Each row is a point on a tangle of strands that fork, close into loops and nearly touch. The rows are in no order.
(in the rows, 128 means zero)
Points whose rows are less than 115 apart are linked; no others are. Some points are linked to none.
<115>: [126 143 133 139 148 120 141 138 141 155 163 103 196 148 121 155  95 147
 156 108]
<140>: [200 144 136 113  98 190 120 136 109 124  64 140 137 109 119 172 175 117
 125 113]
<622>: [133 143 118  92 106 193 126 156 109 128  97 151 132 125 137 156  68  76
 119 187]
<951>: [121  98 151 144 119 175 105 109 183 121 114 121 114 121 171 109 150 153
 120 130]
<231>: [ 90 107 128 147 127 121  87 107 168  93 160  82 171 109  95 136 138  87
 105  86]
<1142>: [110 128 147 152 120 159 183 115 147 133 155 135 129 130 168 133  86 147
 105 125]
<531>: [ 99 133 140 129 178 110 118 123 199 116 120 121  86 109  94  95 135 168
 165 108]
<1235>: [ 51 133 146 152 129 128  35 116 130 114 141 136 170 144  96 154  78  89
 100 114]
<252>: [114 148 186 134 153 142 153 135 133 146  77 156 134  95 118  97 106 140
 102 109]
<33>: [135 142  96 142 108 107 113 105  65 130  94 135 137 123 118 203 159 140
  99  67]
<433>: [186 196 155 152 166  95 134 119 155 100 123  91 121 149 138  90 187 133
 178 148]
<1274>: [160 117  78  96 171 124  76 129  99 151 144 133 127 114 117 120 166  87
 135 125]
<1170>: [168 131 145  98 145 121 177 132  90 175 111 126 152 156 123  33 151 168
 128  93]
<25>: [154 148  73 100 137  94 213 129  88 151 143 108 123 108 161 105 128 116
 138 165]
<1086>: [168 126 112 167 129  93 199 112 115 125 184 104 116 181 128 135 139 177
 134 113]
<913>: [102 117 123 125 101 121 117  95 157  96 102 122 113 112 104 159 160  90
 133 139]
<385>: [111  73 157 126 129 134  96 168 123 151 175 133 160 141  83 107 118 147
 123 100]
<629>: [ 92 119 176 147 121 193  92 125 198 104  82 109 131  95 144 139 122 103
  97 128]
<826>: [171 134 136 119  74 183 107  98 149 133  76 143 150 112 145 159 173 112
 119 167]
<668>: [154 129 119 140 109 103 198  91 122 125 176 128 133 132 111 124 114  99
  91 153]
<778>: [ 94 151 139 141 151 134 153 106 141 144  82 154  78 107 145  87  93 150
 119  86]
<593>: [113 141 160 172 150 132 176 105 167 119 148  97 145 114 159 115 105 128
  89  74]
<1135>: [131  86 117 105 184  99 174 186 126 126 188 101 143 157  98  62 126 171
 160 112]
<645>: [104  99  76 128 129 125  92 128  98  91 155 165  77 123  98 158  89  97
  94 153]
<178>: [141 209 148 141 156 138  85 109 132 117 105 130 163  90 127 144 144  82
 124 113]
<475>: [169 142 151 134 141  75 171 144 147 125 109  94 111 159 157 101 196 145
 182 142]
<653>: [189 147 150 113 165  94 157 164  69 129 146 114 163 182 106  32 147 152
 122 110]
<1339>: [ 94 134 133 146 138  95 103 126  94 158 126 104 155 129 196 118 130  79
 113 114]
<772>: [150 110 150 113 208  91 144 164 149 111 175 100 166 177 100  57 163 188
 181 111]
<553>: [157  71 147  48  80 150 137 196  87 130 114 134  80 113 181 110 130 105
 113 165]
<468>: [137 134 121 139 128  92 127 181 106  80 107 124  59 136 124 187 101  77
 138 155]
<921>: [ 78  72 175 142 107 151  61 134 148 163 149 146 148 131 109 113 115 153
 136 136]
<934>: [151 104  93 127  93  83 160 114 131 122 124 121  84 135 107 144 194 152
 141 123]
<1151>: [116  78 163 119  90 137 141 179 154 119  95 117 123 131 138 165 122 129
 156 145]
<1092>: [183 202 113 149 113 103 135 135 120 119 143 122 163 125 108 162 158  80
 162 162]
<833>: [126 141 177 165  79 133 125 104 133  87 106 126 140 146  87 201 122 136
 106 125]
<1109>: [115 143 169 120 124 147 144 129 137 183 121 159 165 140 108  84  91 142
 108 123]
<1071>: [152 161 107  96 137  99 200 125 102 158 103 115 148 122 145  74 158 126
 109 112]
<937>: [ 86 104 130 128 121 134 160 158 166 136  94 113 131 104 110 161 105 159
 156 101]
<239>: [132 128 105 126 151 102 139 154 140  97 139 109  83 129 147 144 116  54
 163 188]
<397>: [180 203 119 160 162  91 134 114 142 119 163 106 167 134 143 110 173 101
 140 142]
<606>: [ 97 162 102 122 137 114 155 119 149 183 133  99 185 136 109 116 112 161
 177 141]
<699>: [115  70 149 131 110 152  55 142 171 136 158 139 116 145 142 124 112 121
 148 183]
<809>: [ 84 131 127 149 152 118  77 106 146 147 149 127 123 128 176 123 133 173
 172 103]
<800>: [116  87 114 128 136 158  91 160 139  86 149 118 108 145 158 209  95 127
 141 160]
<130>: [ 51  89 136 158 125 121  97 135 127  90 143 142  96 127 151 115  66  55
 109 172]
<295>: [170 154  65 114 135 116  71 124  84 143 136 153 147 126 107 163 164 119
 143 118]
<743>: [105 106 146 138 127 149 108  75 180 116 126 164  97 103  72 104 116 143
  86 108]
<1166>: [165 166 117 127 160 176  82 136 165 107 113 113 137 107 124 168 145  95
 156 139]
<683>: [ 81  53  96 114 115 140  67  99 132 123 103 145 101  91 136 127 142 138
 123 136]
<55>: [182 142 113 145  99 108 117  96 116 120  98 147 120 115 107 154 217 152
 148 117]
<540>: [119 136 113 116  72 179 138  89 142  92  75 141 127  98 167 153 143  78
 104 193]
<834>: [103 169 147 157 112 171  68  33 162 118  98 134 154 100 114 115 144 110
  95 110]
<1311>: [113 105 190 155 134 113 106 158 110 135 128 101 147 140 155 129 143 115
 100  86]
<110>: [153 140 109  90 176 107 200 152 119 111 127 122  94 125 147  76  88 107
 127 147]
<331>: [186 173 140 136 136 130 188 155 107 121 113 119 100 160 186 146 134 167
 152 152]
<249>: [144 166 101 108 132 130 116 107 158 165 118 137 162 112 100 111 153 151
 159 121]
<1230>: [129 128 152 149  84 102 135 104 108 130 174 138 124 159 114 124  99  68
  74 164]
<644>: [159  97 137  89 139 117 185 159  89 148 133 107 137 157 173  47 145 203
 143 128]
<1045>: [152 163 167 150 100 148 182 103 153 127  96 111 156 128 117 114 164 159
 106  83]
<399>: [ 95 135 100 146 115 137 131  51  97 158 101 173 105 113 154 129 132 141
 117 142]
<589>: [165 126 106 137 121 157  71 130  93 114 158 137 124 149 148 200  98 123
 124 165]
<50>: [189 137 130 102 126 116 192 159  76 136 146 111 125 167 181 109 145 189
 154 138]
<423>: [132 137  84 123 168 111 138  95 146 128 141  74 151  77 146 103 176  94
 117  80]
<282>: [117 115 123 112 180  71 157 161 155 127 109  79 121 117 153 108 179 139
 193 107]
<1283>: [159 115 135 128 124 160 135 130 114 116 114 150 114 115 156 101 124  88
  89 141]
<859>: [162  81 119 122  95  84 175 140 142 128 176 100  95 169 125 127 154 181
 140 118]
<1277>: [132  94  88  91 161 105 165 163 139 143 151  70 154 132 115  96 170 142
 171 119]
<638>: [164 153 132  98  96 103 161 169 114 151  89 132 116 130 140 132 139 101
 164 186]
<220>: [101 121  66 120 129 120  66  86  74 146 114 145 145 113 114 169 142 135
 113  84]
<820>: [ 44 102 116 154 152 115  52 132 124 129 167 139 144 112  92 120  55 129
 114  92]
<625>: [131 172 132 136 112  74 165 133  92 162 131 169  94 169 125 129  81 135
 161 181]
<503>: [162 178 172 149 144  95 160 144  94 116  89 148 111 155 168 119 136 148
 129 121]
<721>: [ 69 116  91 137 154  95 135 108 127 117 123 163  67  98 138 116 104 166
 102  83]
<716>: [133  78 116 117 102 184  98 114 179 127 154 141 108 126 183 139 133 125
 141 189]
<1186>: [208 159 145 101 152 160  89 128 113 150 122 152 146 146 110  75 184 172
 143 124]
<948>: [ 98 123 105 135 137 104 144 109 180 113 132 103 114 108 144 139 138  67
 153 175]
<21>: [146 166 127 147 112 117 112  78 123 137 103 175  79 139 136 145 127 155
 122 139]
<562>: [ 47 156 163 138 136 103  44  87 186 128 152 126 108 125  61 103 136 140
 127  90]
<618>: [148 102 139 117 130 128 202 166  89 122 107 147  81 120 136 128 121 182
 101  92]
<582>: [ 89 130 164 157 103 122  92 131 144 109 126 145 145 136  65 172  85 104
  97 129]
<541>: [148 107 127  77 121 122 220 160 100 108 105 120  65 112 146  99 120  89
  94 146]
<469>: [100  85 146 126 141  95 124 151 130 158 167 136 110 127 108  67 120 134
 120 110]
<768>: [130 135  95 175 116 115  59  94  93 120 165 125 148 155 137 187 109  91
 131 139]
<285>: [100 130 157 138 127  88 191 160 138 149 138 139 104 168 137 104  94 123
 147 170]
<990>: [107 145 145 140 191 167  93 133 148 138 135 116 138  96 169  84 108 169
 149  89]
<375>: [ 99  91 143 124  68 193 112 134 129 125 106 177 152 126 123 150  72 135
 104 135]
<26>: [176 124 129 119 122 163 120 132  87 111  96 148 119 115 133 168 168 146
  87  78]
<988>: [155 176 156 141 197  77 119 142 103 118 151  93 156 179  97  55 169 176
 156 103]
<620>: [132 109 123  90  95 153 175 197 109 110 151 104  96 127 185 174  88 101
 126 174]
<1046>: [172 138  88 116  90 127 122 146  93 123 168 117 184 145 102 182 144  85
 145 180]
<198>: [152 154 120 157 164 112 163 128 134 125 180 113 132 150 128 113 114 174
 149  93]
<691>: [ 75 158 135 147 108 148  83  50 196 129 130 149 135 121  70 125 125 146
 120 109]
<1133>: [102  99 120 125 153 105  95 159  91 103 115 146  76 118 117 157  94 108
 125 128]
<307>: [142 122 183 141  83 135 182 128 139 102  98 133 124 139  94 172 148 153
 108 107]
<869>: [ 88  86 127 136  88 107 120 137 116 108 157 132 111 153 137 127  98  54
  65 174]
<729>: [197 124 116 106 171 142  78 141  97 150 133 114 151 143 105  78 179 128
 120 131]
<735>: [123 186 142 167 156 102 135  91 175 101 123  99 125 118 122 184 143 158
 155  95]
<525>: [174 125 133 114 134 132 139 163 133 122 133 157  94 149  90 134 101 148
 133 141]
<943>: [ 80  87 109  84 133 161 170 175 127 149 129 133 146 121 108 155  83 160
 155 104]
<923>: [117 136 139 152  82 143 179 138 122 111 146 127 112 144 185 168  75 125
 125 163]
<507>: [161 162 123 146 164 114 121 146 162  92 120 113 100 120 135 175 136 135
 171 105]
<1282>: [103 212 138 145 138 144  70  62 127  91 110 119 147  78 117 152 162 113
 107  89]
<596>: [120 111 103  93 146 163 185 205 118 144 159 115 150 130 150 120  60 130
 144 133]
<1004>: [109 113 119 116 178 167 134 169 130 142 143 123 132 118 178  94  77 150
 146 111]
<101>: [151 128 130 117 101 114 159 102 129 132 104 148 126 131  35 161 141 152
 125  98]
<81>: [136  85 102  84  95 153 210 152 111 126 120 154  82 105 143 111 116 152
  86 114]
<605>: [116 109 136  86 120 197 119 126 116 167 118 164 163  95 112 115  92 141
  95 125]
<1141>: [ 69  99  97 149  74 146  94  48 102 145  88 149 156 116 157 130 126 111
  80 146]
<312>: [144 134 107 128 126 102 192 111 124 140 134 122 132 119  96  85 144 105
  91 105]
<435>: [ 88  94  73 157 132 117  36  95  93  91 153 134 128 119 119 161 111  93
 114 150]
<603>: [137 133 152 111  57 200 109 131 111 130  88 178 116 145 111 149  82 114
 106 196]
<1169>: [ 70  91 113 136 132 103 124 116  95 146 143 162 111 114 127  95 107 134
  92  88]
<837>: [ 74 145 149 121 165 119  83 130 179 135 114 128 132  92  83 105 124 116
 140 103]
<798>: [183 169 132 124 120 133  80  85 147 146 102 137 122 132 102 112 203 144
 151 115]
<1031>: [146 109 169 133 132 121 108 162 125 136 101 100 155 145 141 140 145 109
 158 125]
<1298>: [121  96 122 141 102 149 158  93 149 137 109 164 118 117  49 121 118 159
 103 118]
<1124>: [136 119  76  97  90 155 124 107  84 152 148 130 185 143 135 158 118  95
 119 181]
<352>: [152 162 132 142 105 108 129 126  83 159  84 196 106 150 127 170 117 150
 160 158]
<7>: [ 98 165 126 156 137  93  79 105 140 157 137 115 157 142 176 142 138 116
 158 155]
<345>: [129  98 129 131 115 109 120 132 159  98 131  95 133 111  65 131 166  92
 114 100]
<749>: [ 79 146 142 141 143 135 134 126 155 105 140  80 179  96 131 148 125 131
 111  50]
<647>: [124  58 116 119 121 173  95 168 135 119 197 111 134 136 183 163 107 144
 126 121]
<471>: [100 118  78 128  84 152 106  70 113 129 102 125 161 112 141 145 123  59
 101 189]
<1010>: [114 163 135 115 214 140 122 137 173 141 135 120 122 103 108  54 131 188
 171  82]
<776>: [140  92 131  69  89 117 126 203  79 144 154 110 103 140 182 125 107  94
 128 179]

How many points has the smallest loop of links through each point below? Write - if it is on no loop.
<1311> | 11
<606> | 9
<951> | -
<21> | -

A piece is all that can be reached along the links. How many separate loops has the piece of each point below (a circle has one, a figure eight two, a Y none), and how many tips (points with one link)?
<1133> | loops 0, tips 2
<140> | loops 1, tips 4
<833> | loops 1, tips 3
<622> | loops 0, tips 2
